Each row is a point on a tangle of strands that fork, close into loops and nearly touch. The rows are in no order.
In the rows, zero is written as 128.
Points whose rows are less than 151 apart are linked; no others are. Some points are linked to none.
K181: [104 150 105 101 133 138 102  86 105 114  98 109 117  85 124 100 119 130
 156 134 181 175 148 131  65  99 149 117 111 132 117]
K98: [184 138 100 133 129 169 183 163 138 170 134 162 151 156 138  87 222 184
 161 117 130 102  97 149 178 140 136 166 128 144 141]
K490: [111 127 175 164 141 124 130 130 111 138 111  63 105 192  91  90 134 136
 114  98 100 106 101 114 127 178 118 115  90 169 121]
K458: [129 101 109  98 131 107 172 157 131 105 141 145 121 127 141 114 126 207
 127 147 106 138 173 124 232 145 101 120 182 167 157]
K55: [159 110 141 114  95 143  80  77 112 111 117 113 143  93 168 162 134 212
  94 109 144 135 101 154 113 114 137 128 117 113 125]
K752: [143 105  88 148 141 154 127 100 176 118 127 200 152 142 144 176 123 141
 103 150 139 129 132 138 102 143 111 139 158 111 107]
K451: [109 125 143 118  82 121 137 143 141 111 144 119 141  84 164 125 112 106
  96 121 101 133 125  60 118  95 147 142 141 109 135]
K910: [136 119  72  73 130 161 128 113 102 141 138  95 138  75 127  51 130 193
 176 135 192 165 145 100 125  95 111 144 167 146 172]
K836: [106 140 104 101 100 159 153 138 101 120 134  85 128 110 160  68 161 191
 142 124 152 162 104 115 120  81 138 125 138 151 161]
K288: [181 139  82 118 128 113  77 100 112 157 118 138 145  90  94 148 106 104
 154 155 161 112 150 153 125 102 130 149 153 116 147]
K587: [158 105 113 163 165 140  66  41 126 155 128 117 150 137  82 136 131  91
 111  98 160 113 140 131 109 167  96 129 122  87 119]
K93: [166  97 136  97  65 148 194 176 142 156 139 139 141 158 120 156 204 205
 134  62  87 105 102 123 117 130 162 168 133 103 149]
K48: [127 125 118  95  99  95 121 143 147 137 147 130 106 120 149 157 148 188
 128 146 101 128 135 151 190 171 133  95 153 120 155]
K955: [166 169 164 132 119  95  66 121  88 152 119 128 108  70 112 111 136 124
 185 181  96 103 112 164 196  81 178 123 135 133 203]
K933: [106 132 149  91 133  69  74  74 152 126 128 116 115  83 159 173 101 109
 108 135 118 121 183 129 141 160 157  72 120 119 122]
K390: [188 153  73 139 147 122 126 157 148 148 107 167 145 164 129 133 127  98
 157 171 136  98 142 135 186 148 158 137 158 152 127]
K466: [ 90 127 175 160 163 121 142 140  97  76 117 120 116 161 145  65  91 152
  83 123 103 107 124  92 174 112 103 168 128 188 145]
K911: [ 89 137  93 137 128 160 115 120 132 133 110 156 111  61 105 105 105  87
 146 161 194 176 151 116  75 108 133 100 155 105 151]
K482: [137 150  96 104  84 138 129 135 144 189  99  83 137 145 135 160 152 163
 179  52 144 133 106 129  43 158 133  97 122 120 118]
K526: [118 114  90  83 189 146 121  89 120 155 148  86 130 137 123  90 130  91
 139 132 171 141 169  66 125 136 109 146 116 132 128]
K747: [119 125 132 158 152 101 134 138 138 165 176  99 133 155 106 106 156  64
 105 162  89 120 137 108 188 155 133 132 123 106 149]
K269: [154 123 160 184 125  92 119 173 140 157 141 112 124 166 105 131 144 115
 106 137  67 104  95 107 166 162 116 135 153 100 158]
K956: [ 97 127 165 121 192 151  89  75  88 129  93  73 102 184 132  87 138 129
 119  87 127 131 108 125 113 154 134 117  92 169 103]
K542: [ 71 135 165 201 132 140 114 129 121 117  90 103  71  85  87  96 110  89
 126 152 130 178 105 112  45 148 100 111 129 106 122]
K948: [104 127 142 160 102  71 167 177 186 134 130 128 120 167 124 145  86 134
 105 139  60 134 125 109 160 177 123 103 166 128 158]
K817: [182 183 115 136  96 115 123 183 149 148  85 167 138 129 104 176  91 123
 176 146  86  97 124 177 149 144 149 131 144 152 110]
K293: [150 107 108 108 171 110 145 128  89 127 166 144 122 115  81  79 140  78
 108 111 133 119 156 135 161 107 100 143  84  77 132]
K325: [141 154 123 107 117 110 111 183 189 124  95 194 134 138 138 175 104 134
 160 165  89 114 147 190 168 182 167 110 148 115  83]
K384: [182 136 114 128  94 146 140 184 136 168 105 165 144 135 139 106 174 176
 174 118 112 118  91 127 143 137 152 140 154 181 172]
K662: [149 117 129 143 146 126  62  90  70 110  67 102 132 141  83 115  58 149
 142 124 160 152 165 111 115 152 109 119 152 182 123]
K786: [136 131 120 180 141 170 175 155 139 120 121 152 149 171 155  95 181 162
 129 154 105  95 104 123 194 136 114 176 136 168 129]
K420: [189 134 193 162 136  95  96 151  72  91 130 156 120  93  75 123  92 102
  92  83  88 105  92 150 124  96 152 140  83  87 127]
K964: [ 55  98 169 133 174 144  83  61 137 154 165  99 134 148 151 121 156  94
 100 123 157 171 120  62 116 153 130 108 109 127 116]
K113: [136 147 156 153  90 118  75 112 107 101 102  97 136  90 171 162 105 162
  98 154 106 130  91 151 128  93 142 129 135 136 136]
K262: [112 104  98 129 142 175 117  95 104  87 119 167  96  43  82 100 105  71
 141 120 195 165 182 150  62 101  86 132 145  92 120]
K329: [137 123  47  75 148 150 118  94 127 166 149  83 151 138 169 125 143 190
 176 122 198 147 150 139 121 113 108 134 159 142 148]
K971: [125 125 120 124 138 112  48  63 133 157 125  81 122 102 112 137 136 122
 124 139 136 128 159 123 144 175 123  90 146 122 129]
K373: [147 101 166 154 134 134 117 110  87 112  91 115 134 142  83  96  86 200
 103 104 133 154  94 122 134 134 114 120 148 165 156]
K753: [ 44 103 139 116 166 135 135  65 145 123 155 154 122 154 153 140 132 116
 125  91 179 132 151  93 116 167  94  91 104 149  99]
K233: [161 132 140 144 136 176  92 131 170 111  98 160 154 146 166 143 168 165
 124 155 120  85  64 150 160 151 170 180 113 108  75]
K902: [111 157  68  71 120 117 166 126 154 138 155 139 114 127 144 142 138 160
 161 137 145 128 158 176 137 146 139  77 133 129 130]
K796: [125 111 138 162  99 110 182 165 152 112 129 157 136 157 100 134  91 141
 103 105  96 152 123 105  95 150 110 123 145 136 114]
K206: [ 83 100 128 111 182 169 197 112 159 118 160 205 122 175 164 159 152 112
 100 100 172 137 132 115 104 140  87 111 103 130  62]
K103: [177 128 154 166 101 154 183 171 115 126 117 149 148 159  80 126  86 134
 110  97  92 112  77 133  92 111 126 149 125 120 128]
K120: [144 150  97  94 107 130 189 161 102 154 147 146 109 119  99  96 160 161
 165 127 130 130 143 170 157 110 121  80 113 148 169]
K835: [132 110 150 163 142 146 120 165 151  91 102 166 162 154 166  94 154 162
 146 156 111  55 103 124 196 165 130 228 137 151  83]
K647: [169 155 106 109 121 109  99 155  94 147 132 140 130  77 127 102 158 104
 167 160 154 115 128 150 152  50 152 140 145 130 171]
K804: [157 130 168 155 128 121  77 104 121 126 149 129 130 113 132 108 144 114
  77  98  97 121  83 123 123 110 182 123  87  77 126]
K794: [ 81 117 173 165 129 104 147 143  82  79 142  80 123 153 110 107  79 109
  95 134 109 121 117 104 138  80  90 149  95 146 122]
K525: [133 152 124 155  95 145 132 137  90 169 159  92 143 110  92 122 174 102
 150 125 139 145  96 138  95 122 124 113  99  72 137]
K157: [ 30 121 189 146 185 134  87  77 145 113 134  86 124 147 170 125 110 106
  87 184 124 159 130  77 167 121 142 106 119 130 124]
K564: [101 103 123 130 127 109 170 155 118 114 149  98 118 138 132 200 131  95
  96 138 118 110 144 174 140 120  57 109  92  97  88]
K672: [115 151 126  83 143 133 108  97 122  90  85 164 107 147 143 125  93 139
 139 100 151 131 152 161 127 136 160  75 106 194  87]
K175: [155 144  86 126  96 110 144 176 172 167 160  95 169 138 130 161 148  85
 144 152 117 123 129 100 129  99 132 174 148 103 162]
K305: [162 122 125  91  65 125 199 195 140 113 144 133 120 125 135 131 164 162
 142  96  82  95 126 132 170 103 149 171 126 111 149]
K838: [146 106 131 175 168 148 107  59 134 104 129 176 136 134 107 168 105  96
  92 113 141 109 142 139  95 136 121 133 118 110  97]
K504: [ 97 121  91  74 192 163 114  96  76 104 118  89 100 129 103  73 135 100
 143 128 179 166 181 147 106 105 104 144  96 135 122]
K694: [173 115  88  99 166 144 169 140  91 114 136 168 110 126  87  95 154 143
 149 120 152 108 160 180 177 116  96 137 103 141 138]
K302: [106 103 102 132 138 128 149 127  98  68 125 148 106  67 106 154  87  77
 137 113 176 132 185 136  91 103  63 121 139 115  88]
K312: [171 117 184 173 116  94  78 139  87 123  98 128 106 102 116 175 125 180
 115 170  91 113  75 177 156 105 145 112 135 153 159]
K195: [210 126 179 169 105 104 127 180  89 119 120 173 127 122  67 144 100 138
 116 121  87  86  81 137 133  87 118 166 112 123 125]
K66: [173 113 102 154 146 121  82  94  88 154 138 103 141 124  72 177 120  87
 162 157 172 125 140 165  98 119  71 136 131 113 122]
K675: [ 86 139 102 163  74 140 179 124 174 140 116 148 149 129 162 184 125 104
 138 141 132 157 120 137  36  92 107 105 170 129 117]
K814: [112 147 146  79 136 120  95 138 198 120 103 178 130 151 178 145 117 111
 142 133  95  95 112 136 144 187 193 124 120 124  64]
K162: [108 156 135 190 130 150  81 147 132 140  96 114 124  78  91  94  85  75
 142 179 153 192 138 107  66 143 146 122 156 129 168]
K514: [ 66 151 166 167 161 113 131 124 134 121 153 109 121 137 131 141 122  15
 100 163 125 145 127 124 116 104 124 130  99 107 105]
K485: [162 127 130  74 166 102 165 151 155 109 161 168 109 131 127 137 158  95
 109  74 109  64 160 136 172 134 151 163 101  81  86]
K438: [ 79 113 194 142 166 128 126 120 119  73 117 182 111 163 181 127  85 136
  76  99 103 134 103 124 123 113 165 139  89 140  75]
K362: [ 84 125 110 166  92 164 163 111 129 127 109 107 161 106 176 130 121 148
 130 144 173 193 100 116  52  95  98 114 172 122 134]
K730: [155 116 184 154 108 135 148 121  98 102 121 113 122 176  97  71 106 205
  83  74 105 108  98 106 124 180  85 130 115 153 121]
K782: [119 133 159  99 160 151  88  80 129  97 109 146  97 166 134  78 138 155
 114  82 137 127 145 120 146 169 167 122 104 179 121]
K123: [162 117 162 145 126  76  69 131  84 136 113 135 122  66 100 151 112 145
 133 188  87 140 125 125 165  66 137 119 178 122 184]
K441: [ 73 138 150 175 124 115 154 129 168 131 146 125 139 136 164 182 129  63
 114 168 108 154  92 124  79 108 113  93 111 115 118]
K234: [ 82 136 139 168 108 135 142 139 100 135 131  95 103 117  83 101 128 138
 130 133 124 193  97 115  80 144 106  88 106 112 158]
K418: [140 128 129  71  81 111 159 168 181 118 147 144 128 103 150 133 178 115
 160  83  94  75 162 135 164 125 193 178 123  75 118]
K861: [101 108 108  88 126 153 222 159 158 139 143 154 139 202 166 139 123 125
 113  88 137 120 137  91 102 128  95 161 106 150  78]
K872: [104 183 144  83 102  58 114 132 195 138 121 126  97  95 166 141 110 100
 158 129 106 117 157 132 151 155 185  78 139 143 129]
K930: [147 183  97 106  68 112 145 126 144 173 136 105 108 110 120 153 121 149
 195 102 129 137 123 182  82 148 160  75 136 137 138]
K194: [170 113 108 139 179 116 117 134  90 175 166  91 132 125  80  97 152  52
 130 169 141 113 140 133 156 117 132 155  92  84 151]
K17: [ 74 110 127  85 142 116 126  98 111  63 109 167 107  94 158 142  73 125
 108 100 168 142 179 148 123 104 102  86 116 157  89]
K341: [159 139  62  92 150 116 124 139 185 165 148 144 169 154 153 165 129  81
 134 167 136 104 159 121 159 150 130 169 150 132 122]
K425: [ 85 141 122 131 136 116 115 136 156 118 138 122 138  72 137 113 101  37
 100 164 124 138 137  77 116  64 156 135 123 103 123]
K268: [ 88  96 114 102 116 119 194 159 157 143 161  97 112 167 128 180 148 107
 124  92 110 120 145 117 100 150  98 118 102  99  85]
K237: [149 128 124  69  83 151 147 110 111 110 116 105 151 102 172 117 165 199
 133  74 149 140 101 120  99  79 165 144 131 132 117]
K810: [139 168 119 108 133 148 107 126 146 129 127 155 153 141 167 135 158 141
 129 130 124 100 101 144 117 141 181 135 108 144 105]
K742: [ 82 109 155 135 167 144 102 100 123  82 137 108 136 133 151 109  94 111
  99 203 124 158 153 105 140 111 122 117 137 143 177]
K345: [ 92 111 105 101 135 137 140 114 132 110 159 128 129 137 137 107  96 141
 111 165 142 161 184 108 170 137 104  86 162 161 161]
K790: [184 135 125 111  86 114 119 147 129 184 149  93 151 121 117 145 186 100
 164 111 110  94 109 126 109 118 151 161 121  94 164]
K715: [133 104  99 159 107 166 123 106 146 153 143 138 161 142 160 141 137 163
 112 128 154 156 112 107  92 162 102 120 168 126 148]
K428: [112 129 170 156 112  89 164 160 103  86 126  84 109 152 127 165  89 141
  96 135 108  97 114 144 136 129  69 141  91 131  94]
K133: [156 112 105 105  73 137 162 147 128 177 113  80 127 168 125 144 159 177
 148  64 118 137 109  90  85 158 136 139 164 131 148]

How many points has the smallest loop of links through each point below? Write none if it is on no loop.
K175 -> none
K752 -> none
K930 -> none

A piece is two or more points that can be reached from each other along the links. Count, over all rows, the pieces, the separate loops (a circle has one, a figure eight two, a Y none), the forks (points with three links) and the tips (points with one).
pieces -> 3
loops -> 0
forks -> 3
tips -> 9
